Points on a hilly landscape, in no order, each with its height.
A ball rolls from a point to the lowest of its 2 nearest points, and stops where none of them is lower. Distance is the straight distance between rows; heights are no part of it.
K_231 height 478: -16, 16, -25, 12, 0, -18, 14, 38, -7, 0, 4, 19, 8, -20, -4, 19, 4, 5, -1, 2, -12
K_751 height 453: 20, -9, 28, -13, 21, -9, -8, -2, 8, -17, 18, 16, 23, 8, 3, -6, 5, -27, 27, 5, -30
K_915 height 470: 0, 10, -19, -8, -17, -8, -17, -25, -7, -3, -6, 28, -3, 26, -24, 15, -5, 1, 21, 5, 9
K_18 height 524: -1, 68, -6, 24, 5, 31, -6, 5, 45, -2, 8, -6, -28, -8, 26, -39, 37, -32, 16, 5, -29
K_536 height 323: -8, -47, 15, -21, 11, -2, -36, -50, -11, -26, 3, 8, 4, 21, 2, 29, -22, 27, 25, 23, 18
K_247 height 405: -37, -36, 2, -21, 15, 9, 7, 1, -28, 14, 11, -19, -9, -7, -2, 6, -14, 50, -48, -3, 28
K_110 height 491: 12, 10, -3, 22, -18, -17, 0, 40, -1, -3, -4, 33, 4, 9, 1, 12, -20, -23, 11, -2, -4
K_339 height 556: 7, -12, -10, -28, -33, -18, 40, 18, -6, 11, -30, 0, 6, -9, 4, 35, -40, 4, -23, -48, 30
K_441 height 132: -3, -35, -13, -18, 9, 8, -44, -17, -29, -17, -8, -14, 1, -14, 24, 6, -19, 34, -28, -11, 3
K_442 height 466: 2, 37, -37, -24, -26, 42, 47, 7, 12, 8, -13, -29, -38, 7, -8, -20, 33, -11, -34, -30, 22
K_71 height 431: -12, 13, -37, -27, -27, -9, 18, 1, 19, 27, -19, -4, -6, 25, 8, -5, 7, 41, -7, 7, 45
K_486 height 364: -7, 7, -9, -17, 0, 11, 0, 20, -9, -11, 10, 7, -2, -7, 27, -14, -1, 33, -31, -14, 5
K_745 height 497: 1, 12, -15, 8, 7, -26, 3, -41, 20, 15, 12, -5, 20, 15, 0, -23, 34, -10, 33, 29, -25
K_583 height 381: -5, -29, -11, -34, -2, 4, 10, 1, -29, -8, -4, -16, 0, -19, 20, 6, -27, 39, -41, -42, 13
K_816 height 527: -12, -32, 55, -6, 25, -14, 33, -8, 1, -20, 12, -1, 23, 62, -31, 24, -25, -16, -10, 14, -29
K_667 height 135: -22, -35, 9, -4, -17, 5, -20, -21, -19, -12, -21, -8, -13, -15, -12, 50, -30, 51, -1, 9, 54
K_497 height 282: -39, 27, -1, 12, 29, 14, -2, 7, 5, 11, 7, 15, -11, -24, 3, -20, 4, 59, -31, 45, 4
K_609 height 417: -16, 19, -32, -15, -19, 8, 12, 0, -17, 16, -4, 7, -15, 5, -30, -3, -2, 26, -24, -7, 20
K_214 height 592: -29, 20, -4, 18, -13, -22, 45, 32, 23, 47, 9, -28, 1, -4, 7, -31, 10, 26, -12, 6, 4
K_886 height 558: 7, 39, 11, 24, 6, 39, 12, 15, 8, 2, 6, -24, -22, -38, 20, -45, 44, 14, -36, 0, -5
K_927 height 195: 36, -22, 21, -41, -8, 4, -7, -34, 6, -15, -3, -2, 10, 25, -3, -15, -18, -22, 15, -31, -11
K_580 height 506: -38, 26, -20, 18, 27, -23, 26, 27, -1, 19, 14, 10, 9, -37, -15, 8, 5, 29, -22, 29, -8
K_55 height 426: 12, -7, -3, -13, -16, -5, -11, -9, -13, -31, -3, 23, -3, 3, 17, 16, -36, 6, 5, -37, -12
K_40 height 387: -8, -48, 19, -23, 46, 15, -44, -52, -20, -17, 9, -16, 4, 12, -6, -2, -6, 6, -6, 19, -30
K_108 height 572: -23, 57, 5, 30, 7, 48, 44, 24, 32, 5, 12, -41, -54, -17, 20, -22, 56, -20, -27, -15, 9
K_621 height 314: -47, 24, -8, 14, -2, 4, 10, 13, 3, 15, 10, 6, -21, 0, -9, -3, 4, 53, -22, 27, 22
K_360 height 337: -10, -10, -4, -2, 8, -12, -18, 12, -9, -11, 5, 13, 21, -13, 24, -1, -11, 35, -10, 7, 3
K_88 height 593: -39, 24, 5, 3, 2, 35, 58, 32, 17, 31, 29, -41, -48, -12, -23, -15, 32, -39, -5, -29, 8
K_869 height 428: -3, -19, -2, -22, -8, 15, 5, -4, -16, 21, -8, -31, -3, -9, -2, -25, 6, 40, -47, -6, 36
K_742 height 347: 12, -51, 16, -33, 36, 6, -37, -42, -19, -11, 10, -23, 18, 2, -4, -5, 7, -18, -1, -8, -35
K_844 height 444: -21, -33, 10, -26, 0, 7, 32, -2, -14, 47, 4, -31, -5, -10, -33, -15, -4, 35, -42, -9, 33
K_138 height 566: -21, -16, 3, -33, -7, 2, 46, 14, -21, 18, 8, -5, -12, -12, -28, 15, -22, 11, -32, -42, 11
K_701 height 547: 6, 11, -9, 17, 16, 29, -5, -3, -10, 1, 5, -26, -1, -35, 13, -39, 36, 24, -50, 20, -9
K_208 height 384: -27, -3, -8, -23, 5, 14, 27, 15, -17, 3, 20, -8, -10, -4, 1, -8, -6, 42, -45, -12, 14
K_558 height 460: -1, -27, 6, 30, -10, -25, 16, 21, -31, 7, -12, 20, 6, -7, 4, 57, -52, 14, -16, 1, 22
K_733 height 397: -20, 16, -65, 0, -30, -13, 2, 40, 21, 4, -12, -6, -8, 29, 3, 0, -3, -20, 11, -1, 7
K_218 height 415: 10, -28, -3, -20, -7, -14, -11, -48, -20, -30, -10, 25, 2, 10, 8, 30, -49, 13, 13, -23, 0
K_226 height 533: 0, 44, -1, 4, 9, 32, -9, 11, 50, -17, 15, -5, -29, 15, 25, -34, 37, -50, 35, -4, -23
K_671 height 504: -26, 60, -44, 41, -17, 1, 2, 3, 37, 25, -2, -19, -19, 6, 13, -27, 25, -13, 10, 11, -25
K_818 height 207: 2, -53, 27, 17, 1, -16, -49, -22, -31, -11, -16, 1, 11, -2, 6, 27, -42, 7, 13, 13, 13
K_608 height 398: 17, -55, 24, 2, 17, -17, -49, -15, -24, -5, -15, -20, 24, -15, 7, 1, -21, -14, 5, 2, -26
K_207 height 365: -4, 46, -35, 5, 16, 27, -9, 12, 22, -21, 13, 22, -18, 0, 13, -16, 29, -21, 10, 1, -31
K_232 height 209: 18, 32, 0, 37, -4, -11, 6, 35, 3, -6, -2, 4, 2, -25, -7, 18, 30, -50, 31, -17, -7
K_278 height 199: 6, -63, 44, 13, 38, -20, -24, -28, -18, -8, -2, 0, 30, 15, 0, 34, -27, -14, 12, 45, -6
K_358 height 525: -23, 63, -17, 54, -1, -15, 14, 32, 33, 28, -6, -1, -2, -29, -7, -13, 16, -15, 8, 16, -32
K_892 height 325: -15, 2, -11, 24, -31, -22, 3, 26, 12, 12, -15, 20, -8, 28, 2, 35, -15, 16, 25, 42, 41
K_942 height 322: 15, 16, 17, -16, 56, 22, -12, 3, 37, -34, 17, 20, 10, -32, 27, -23, 15, -21, 6, 10, -39
K_780 height 190: 20, -38, 43, 24, 22, -24, 22, -15, -4, 7, 9, 17, 31, 39, 1, 20, -23, -30, 19, 48, -10
K_846 height 254: -5, -68, 46, -5, 51, -19, -17, -20, -15, -2, -3, -25, 28, 18, -15, 20, -16, -17, 1, 34, -30
K_305 height 346: 10, 44, -5, 0, 31, 29, -5, 14, 29, -30, 15, 19, -13, -28, 31, -23, 29, -18, -1, 4, -27
K_983 height 458: -26, -38, 48, -8, 52, -8, -13, -35, 18, -13, 14, -10, 15, 27, -12, 1, -9, 11, 13, 54, -17
K_731 height 479: -9, 45, -54, -3, -27, 15, 40, 13, 22, 16, -1, -34, -21, -2, -2, -14, 40, -1, -10, -22, 3
K_719 height 440: 5, 13, -29, -29, -24, 3, -4, -23, -18, 1, -21, 27, -8, 9, -30, 8, -7, 21, -9, -19, 18
K_539 height 354: 15, -21, -9, -17, 1, 7, -39, -47, -22, -2, -8, -5, 7, -2, -12, -15, 7, 23, -10, 2, 3
K_395 height 259: -12, 13, -6, -11, 32, 2, 18, -27, 26, -9, 25, 3, 2, 31, -23, -21, 25, -32, 33, 21, -43
K_146 height 534: 10, 35, -7, 14, -2, 21, -5, -20, 1, 14, 7, -7, -1, -18, 12, -42, 34, 21, -14, 12, -15
K_672 height 301: 6, -15, 11, 8, 2, -30, -23, 4, 1, -5, 2, 18, 25, 3, 15, 4, -7, 15, 17, 30, 2
K_356 height 407: 27, 5, 5, -18, 14, 36, -24, -50, -15, -12, 11, -9, -6, -4, -16, -37, 31, -8, -3, -4, -21
K_620 height 306: -4, 6, -17, -18, 7, 0, 1, -17, 18, -15, 13, 23, 4, 39, -12, -8, 6, -36, 34, 6, -30
K_603 height 257: -1, -63, 37, -10, 8, -8, -9, -49, -4, -23, -4, 4, 6, 43, -9, 38, -39, 1, 34, 20, 16
K_524 height 361: 24, -18, -8, -35, -10, 22, 3, 0, -22, -19, -11, -19, -1, -29, 22, 3, -11, 16, -33, -61, 10
K_43 height 582: -33, 34, 18, 15, 19, 51, 66, 18, 23, 18, 32, -46, -65, -5, 3, -27, 50, -39, -20, -22, 25
K_977 height 461: -20, -3, -9, 8, 4, -17, 19, 28, -26, -9, 7, 25, 11, -19, -4, 34, -27, 14, -15, -10, -3
K_436 height 65: 27, -9, 33, -13, 17, 18, -10, -16, -6, -50, 14, 1, -3, -18, 13, 17, 3, -38, 26, -50, -23
K_338 height 208: 10, 40, -11, 8, 6, 10, 2, 14, 27, -18, -4, -18, -20, -14, 16, 13, 58, -40, 49, -30, 18
K_193 height 235: 21, -21, 22, 27, -24, -27, -16, 18, -15, 16, -11, 16, 18, 2, 7, 12, -31, 6, -3, 16, 24
K_804 height 131: 14, -41, 41, 33, 12, -16, -29, -16, -17, -7, -5, 24, 20, 7, 13, 36, -44, -9, 14, 41, 0
K_634 height 194: 16, -41, 20, 2, 1, -22, 0, -34, -1, -10, -1, 25, 12, 39, 6, 36, -30, -2, 39, 32, 18
K_237 height 577: -7, 9, -33, -1, -33, -7, 31, 60, 4, 2, -21, 3, -15, 11, -22, 39, -24, -43, -3, -32, 12
K_307 height 413: -13, 22, -54, -3, -35, -1, 22, 51, 29, 9, -21, -30, -13, 13, 0, -4, 13, -35, 12, -20, 12
K_196 height 476: 10, -8, 19, 3, -1, -22, -2, -14, 9, 3, 5, 15, 19, 36, -8, -8, -9, -23, 37, 23, -12
K_644 height 133: 36, -43, 18, 22, -2, -23, 21, -17, -10, 2, 1, 26, 21, 42, 19, 38, -31, -26, 28, 38, 20
K_826 height 255: -11, -10, 22, 41, -14, -4, -12, -7, -9, -21, -8, 35, -7, 0, -2, 57, -29, 21, 20, 46, 33
K_95 height 576: 10, 1, 3, 6, -17, -16, -3, 23, -3, 15, -5, -8, 18, -10, 5, -19, 6, 17, -10, -18, 10
K_842 height 543: 9, 24, 13, -4, 5, 15, -10, 2, 41, -5, 20, 4, -2, 16, 17, -43, 25, -27, 24, 9, -33
K_84 height 242: -20, 10, -4, 13, 32, 31, -25, -8, -12, -6, 2, 4, -17, -22, 12, -28, 4, 55, -53, 45, 4
K_54 height 372: -16, -27, -3, -12, -29, -24, 21, 12, -1, 7, -23, 7, -2, 7, 6, 48, -31, 42, 3, 9, 57
K_456 height 374: -28, 26, -42, 9, -17, -15, -10, 22, 26, 2, -5, 19, -9, 30, 10, -8, -1, -6, 19, 28, 0
K_808 height 307: 25, 0, 9, -8, -14, 5, 2, 17, -10, -29, -4, 0, -1, -25, 16, 25, -2, -22, 10, -61, 4
K_517 height 274: 23, -1, 14, 6, -4, -4, -8, 13, -4, -27, 8, 21, 7, -19, 3, 23, -4, -35, 22, -25, -20
K_974 height 351: -20, -10, -22, 11, -33, -21, 31, 18, 7, 14, -21, 5, -11, 16, -6, 51, -20, 24, 11, 30, 65
K_295 height 262: -2, -14, 9, 0, 35, 18, -25, 37, -12, -21, 9, -14, 6, -55, 30, -4, 2, 14, -36, -18, -24
K_830 height 493: -32, 35, -32, 23, 10, -16, 33, 32, 8, 20, 8, -6, 5, -27, -14, 7, 24, 6, -4, 9, -17
K_52 height 179: 14, 32, -12, 25, -5, -8, 9, 19, 28, -6, 4, -12, -1, -8, 8, 3, 49, -52, 53, -10, -8
K_446 height 535: -32, 70, -19, 39, 7, 9, 30, 22, 35, 33, 6, -28, -21, -34, 2, -15, 31, -4, -8, 3, -31
K_998 height 137: 36, -23, 24, -32, -3, 6, -3, -26, -3, -27, 5, 0, 8, 5, -6, 14, -10, -43, 26, -50, -16
K_415 height 495: 11, 10, -23, 21, -20, -22, -1, -10, -13, 18, -14, 24, 3, 18, -31, 27, -4, -16, 20, 23, 17
K_843 height 507: -12, -17, 41, -12, 33, -7, 6, -11, 6, -21, 18, 26, 14, 47, -14, 13, -31, -27, 11, 14, -38
K_639 height 429: 14, 23, -44, -3, -24, -10, 12, 28, 16, 2, -12, -10, -1, 1, -1, 12, 23, -44, 27, -21, 5
K_70 height 212: 5, 30, -5, 4, 29, 6, 6, -17, 19, -8, 22, 9, 5, -8, -14, -10, 37, -39, 33, 11, -44
K_626 height 344: -15, 23, -30, -4, 5, 2, -8, 1, 12, -14, 12, 37, -9, 15, -2, -4, 5, -16, 18, 13, -31
K_3 height 567: -7, 54, 5, 24, -10, 39, 28, 17, 22, 9, 7, -35, -34, -13, 15, -41, 41, -1, -26, -14, -2
K_236 height 239: 33, 9, 19, 27, 0, -10, 2, 20, 5, -13, 9, 16, 8, -5, -5, 17, 9, -68, 41, -1, -19
K_989 height 345: 11, 6, -7, -29, 12, 20, -4, -36, 2, -24, 21, 19, 1, 21, -5, -12, 19, -14, 17, -1, -25
K_931 height 660: 25, -7, 9, -10, -8, 8, -18, -5, 7, 6, 2, -17, 12, 4, 32, -54, 24, 27, -10, 5, 8
K_298 height 284: -5, -12, 28, 35, 7, -12, -17, -8, 5, -9, -1, 41, 5, 10, -1, 40, -19, 6, 33, 68, 19
K_904 height 615: 11, 17, 7, 2, 4, 13, 5, 39, 5, -11, 14, -17, 5, -35, 18, -15, 32, 5, -9, -30, 4
K_656 height 536: 9, 33, -15, 2, -29, 1, 4, 25, 0, 7, -6, 6, -11, -2, -20, -3, 10, -10, 0, -24, 5
K_906 height 188: 31, -20, -10, 33, -19, -23, 10, 5, -6, 13, -12, 31, 4, 40, 14, 40, -26, -28, 19, 38, 32
K_283 height 474: 4, 16, -35, 2, -16, -22, 6, -21, 10, 18, 1, -3, 13, 11, -6, -10, 28, 7, 28, 15, -1
K_697 height 128: -33, -19, 2, -5, 8, 21, -34, -15, -23, -21, 0, 3, -12, -4, 8, 18, -21, 61, -23, 6, 27
K_131 height 489: -24, 17, -24, -6, -34, -8, 36, 22, 1, 46, -23, -7, -21, 13, -39, 5, -12, -2, -14, -12, 25
K_932 height 622: 26, 4, -1, -11, -3, 16, -14, 3, 2, -19, 5, -11, 9, -22, 20, -20, 26, 0, -6, -23, 0
K_190 height 485: -22, -16, 43, -9, 42, -11, 0, -13, 21, -7, 16, 25, 17, 38, -10, -2, -16, -1, 19, 49, -25
K_85 height 471: 25, -2, 24, 6, -7, -8, -32, -26, -9, 9, -6, 6, 14, 6, -28, -23, 3, -2, 11, 7, -5
K_893 height 494: 24, -36, 41, -6, -1, -10, -27, -31, -20, 0, -6, -2, 19, 18, -31, -5, -21, -24, 13, 2, -12
K_220 height 305: 15, -49, 16, -23, 0, -2, -55, -51, -18, 7, -23, -17, 10, 14, -14, -5, -8, 12, 10, 8, 14
K_982 height 172: 12, 32, 9, 2, 31, 14, -6, 1, 18, -28, 15, 6, -3, -17, -3, 3, 40, -40, 39, -20, -20
K_522 height 430: 16, -24, 22, -1, 31, -12, -37, -9, -8, -9, 4, 6, 28, -20, 3, -11, -4, -9, 10, 15, -29
K_883 height 297: -22, 12, 2, 27, -20, -21, -8, 16, 14, 16, -5, 13, -3, 8, 2, 9, -1, 42, 16, 39, 33
K_730 height 300: 6, -59, 48, -13, 53, -5, -26, -22, -17, -8, 5, -32, 20, 6, -16, -1, -10, -32, -1, 4, -47
K_882 height 443: -30, -23, 6, 9, -2, -16, 33, 24, -36, 6, 3, 11, -3, -6, -20, 47, -46, 23, -29, -12, 17
K_953 height 414: -12, 0, -23, -14, -25, -30, 28, 29, 8, 25, -10, -6, 3, 14, 4, 8, -5, 28, -4, -2, 38
K_303 height 542: -25, 57, 3, 30, 17, 19, 36, 31, 14, 19, 12, -23, -23, -51, -10, -10, 40, -6, -19, -18, -9
K_281 height 522: 29, 28, -4, 1, -37, 0, -5, 6, 1, 9, -20, 3, -9, 9, -34, 6, 8, -43, 26, -27, 3
K_181 height 532: 32, -29, 12, -2, -32, -20, 0, -12, -25, 1, -35, 2, 18, -10, 2, 20, -44, 0, -9, -29, 19
K_864 height 454: 13, 24, -28, -17, -23, 38, 28, -9, 3, 6, -7, -20, -22, -2, 0, -34, 35, 21, -48, -14, 19
K_476 height 425: -36, -20, 1, -1, 7, -5, 11, 8, -34, 11, -2, 0, -2, -15, -22, 27, -25, 44, -28, 1, 24
K_388 height 378: 13, -7, 16, -24, 36, 23, -12, -42, -1, -20, 24, 0, 13, 8, -3, -31, 26, -13, 2, 9, -34
K_468 height 390: 1, 10, -23, -15, -2, 11, -11, -22, -22, 2, 1, 6, 4, -7, -10, -16, 12, 39, -18, -1, 7
K_756 height 642: 29, -9, 10, -11, 21, 39, -25, -23, 5, -24, 9, -10, -2, -5, 37, -50, 25, -6, -24, 12, -16
K_771 height 427: -14, -36, 28, -16, 52, -3, -39, -33, 1, -12, 11, 1, 16, 5, -10, -13, -3, 10, 6, 43, -29
K_77 height 516: -14, 41, -15, 43, -6, -27, -3, 37, 24, 22, -5, 22, 2, -7, -2, -6, 2, -15, 13, 32, -22
K_561 height 505: 7, 26, 0, 41, -3, -18, -2, 41, 14, 6, -2, 32, 6, 7, 4, 5, -13, -48, 18, 31, -20
K_877 height 238: 9, -16, 28, 30, 14, -21, 4, -13, 8, 9, 8, 32, 14, 38, -7, 24, -16, -21, 34, 69, 6
K_737 height 193: 31, -24, 37, 32, -4, -24, -11, 1, -11, 6, 0, 21, 24, 14, 1, 13, -27, -23, 12, 18, -6
K_712 height 585: -7, 17, -4, 19, -18, -24, 33, 45, 4, 32, 1, -17, 9, -8, -11, -11, 10, 3, -10, -8, 9
K_455 height 189: 10, -23, -9, -18, 13, 26, -36, -6, -27, -26, -5, -18, 2, -24, 34, -9, 6, 20, -36, -27, -14
K_350 height 266: 2, 0, 15, 35, -17, -32, -10, 25, 3, 20, -5, 20, 14, 1, 3, 0, -9, 14, 11, 31, 15
K_732 height 600: -17, 0, -8, -14, -11, 1, 54, 31, 16, 41, 19, -29, -4, -4, 7, -33, 16, 22, -24, -16, 16
K_169 height 477: 12, -4, -6, 31, -20, -26, 11, 25, -21, -3, -8, 36, 5, 14, 8, 41, -43, -8, -1, 0, 10
K_888 height 192: -15, -1, -6, -5, 19, 27, -30, -17, -20, -21, 9, 8, -14, -5, 21, -1, 3, 56, -35, 28, 14
K_837 height 395: -1, -10, -22, -5, -25, -32, 17, 19, -1, -1, -16, 14, 13, 11, 12, 32, -20, 22, 2, -6, 26
K_835 height 229: -5, -33, 3, -4, 24, 14, -26, 18, -31, -19, -4, -29, -7, -39, 34, -4, -15, 18, -53, -30, -21
K_494 height 401: -1, -17, -13, -26, -15, -5, -1, -2, -12, -15, -10, 7, -1, 1, 18, 16, -35, 31, -17, -34, 15
K_403 height 607: -9, 23, 0, 7, -5, 9, 30, 31, 6, 20, 14, -35, -1, -29, 10, -31, 31, 19, -18, -18, 1
K_206 height 565: 20, 15, 8, 12, -9, -18, -13, 7, 16, 15, 4, -3, 19, -8, 14, -29, 19, 4, 14, 7, -10
K_694 height 433: 32, 7, -2, -20, -13, 38, -28, -28, -25, -9, -5, 0, -10, -7, -15, -28, 18, 5, -22, -26, 4
K_177 height 127: 17, 8, 32, -12, 41, 29, -18, -11, 4, -44, 20, 1, 1, -29, 7, 4, 24, -38, 23, -20, -23
K_101 height 43: -19, -38, -4, -16, -3, 3, -32, -25, -34, -21, -18, -6, -11, -11, 9, 30, -36, 50, -17, -13, 25
K_987 height 545: -19, 26, -14, -10, -15, 20, 24, 31, -7, 7, 8, -3, -25, -4, -27, 0, 9, -6, -26, -36, 4
K_684 height 373: 0, -27, -4, -29, 7, -4, -18, -44, -14, -28, 10, 25, 7, 24, -1, 19, -18, 18, 20, 7, -6
K_262 height 554: -9, 13, -12, -4, -20, 6, 26, 26, -29, 11, 0, 2, -15, -17, -41, 22, -16, -3, -26, -36, 4
K_458 height 553: 15, 22, 22, 3, 13, 5, -20, 5, 37, -1, 9, 3, 11, -7, 36, -50, 16, -2, 6, 13, -22
K_319 height 441: 0, 2, -9, -31, -13, 30, 45, -2, -3, 28, -6, -34, -9, -1, -2, -35, 20, 27, -54, -19, 29
K_636 height 517: 34, -28, 25, -2, -17, -12, -26, -28, -24, -1, -21, 10, 13, -1, -11, 9, -42, -15, 4, -18, 3
K_729 height 515: -14, 59, -27, 30, 0, 8, -6, 6, 53, 9, 2, -5, -13, 1, 13, -29, 22, -34, 31, 17, -44
K_629 height 475: -40, 15, -18, -17, -17, 3, 51, 0, 5, 54, 2, -19, -28, 16, -40, -17, 0, 19, -21, -8, 26
K_230 height 519: -19, 10, -14, 1, 28, -4, 21, 16, -12, -1, 18, 0, 11, -37, 4, 1, 17, 35, -31, 6, -11
K_22 height 492: -4, 48, -51, 18, -22, -3, 14, -1, 22, 27, -5, -23, -10, -2, -3, -17, 33, -13, 13, -8, -11
K_73 height 336: 33, -27, 7, -16, -5, 10, -20, -4, -17, -26, -12, -16, 10, -33, 29, 7, -13, -5, -3, -62, -6
K_955 height 253: 27, -49, 15, -42, -5, -2, -32, -53, -9, -7, -18, -9, 12, 26, -9, -5, -24, -4, 10, -15, 5
K_930 height 452: -14, 25, -53, -4, -24, -17, 14, -16, 17, 25, -15, -6, -6, 22, -2, -6, 19, 24, 16, 18, 25
K_128 height 575: -36, -42, 19, -36, 3, -5, 44, 3, -19, 34, 10, -2, -12, 2, -31, 20, -43, 12, -28, -28, 23
K_324 height 509: 39, 12, 20, -7, -18, 3, 6, -3, 10, -7, -6, 3, 0, 22, -29, 4, 7, -64, 38, -26, -10
K_342 height 518: 11, 22, -1, 7, 16, 4, -9, -37, 14, 10, 13, -10, 12, 4, 3, -44, 38, 3, 14, 17, -29
K_573 height 632: 33, -11, 25, -24, 12, 25, -23, -13, 11, -23, 17, -12, 7, -2, 28, -35, 20, -15, 2, -20, -17
K_327 height 348: -40, 34, -35, 20, -18, -8, 2, 19, 17, 18, -2, 10, -18, 16, -8, -9, 3, 30, 5, 30, 5
K_964 height 496: 24, 13, 14, 4, -18, -6, -6, -5, 17, 6, 5, 12, 1, 28, -21, -21, 5, -45, 36, -4, -21
K_240 height 459: -28, -4, -2, -18, -18, -8, 32, -2, -10, 43, -11, -19, -9, 6, -34, -3, -9, 40, -23, 3, 42
K_527 height 294: 13, 0, 9, -8, 43, 19, -25, 12, 11, -29, 15, 0, 16, -50, 31, -12, 13, 0, -12, -1, -28
K_371 height 568: 15, -2, -16, -12, -35, -19, 33, 36, 1, 0, -27, 8, -1, -3, 5, 38, -23, -28, -2, -51, 14
K_381 height 584: -23, 21, -24, 21, -32, -13, 17, 57, 2, 17, -14, 4, -13, 11, -21, 12, -16, -28, -8, -7, 3
K_204 height 451: 30, 23, 11, -8, -15, 18, -26, -20, -4, 7, -8, 1, -4, -5, -23, -31, 16, -10, 3, -19, -2
K_13 height 367: 25, -44, 8, -13, 4, -1, -43, -21, -25, -14, -13, -22, 14, -21, 16, -2, -17, -12, 0, -33, -22
K_443 height 198: -5, -30, 13, 18, -15, -7, -24, -22, -25, -21, -17, 17, -5, -10, -7, 50, -34, 34, 13, 19, 36
K_628 height 651: 17, -18, 21, -9, 20, 16, -38, -23, 13, -1, 8, -11, 11, 9, 36, -52, 19, 13, -10, 21, -6
K_767 height 256: 3, -23, 13, 8, -8, -13, -38, -26, -26, -9, -8, 22, 12, 5, -11, 24, -25, 20, 8, 15, 13
K_582 height 546: 1, -31, 5, -20, -21, -21, 15, -7, -23, 14, -45, -6, 3, -14, 1, 30, -56, 23, -26, -37, 33
K_861 height 446: 11, 16, -42, 6, -20, -19, 8, 5, 33, 3, -6, 3, 7, 21, 9, -9, 21, -39, 37, 5, -11

For each start below, name the point where the ball stops.
K_915 => K_436
K_756 => K_869
K_88 => K_804
K_931 => K_869
K_861 => K_101
K_43 => K_804
K_169 => K_804
K_262 => K_73
K_842 => K_869
K_843 => K_804

Call two points neighbours if one is among the 2 nearest of the other. Go from one point of each pair to the other, from neighbour to neighbour, staying as low as possible. Name the highest point that can't be avoided.
K_101 / K_436 => K_207
K_101 / K_644 => K_298
K_436 / K_52 => K_338
K_804 / K_101 => K_767

Write out the way that a ball takes from each point below.
K_458 => K_842 K_226 K_18 K_729 K_671 K_22 K_731 K_442 K_864 K_319 K_869
K_138 => K_262 K_987 K_656 K_281 K_324 K_964 K_196 K_751 K_522 K_608 K_13 K_73
K_628 => K_756 K_573 K_932 K_904 K_403 K_732 K_214 K_712 K_95 K_206 K_458 K_842 K_226 K_18 K_729 K_671 K_22 K_731 K_442 K_864 K_319 K_869
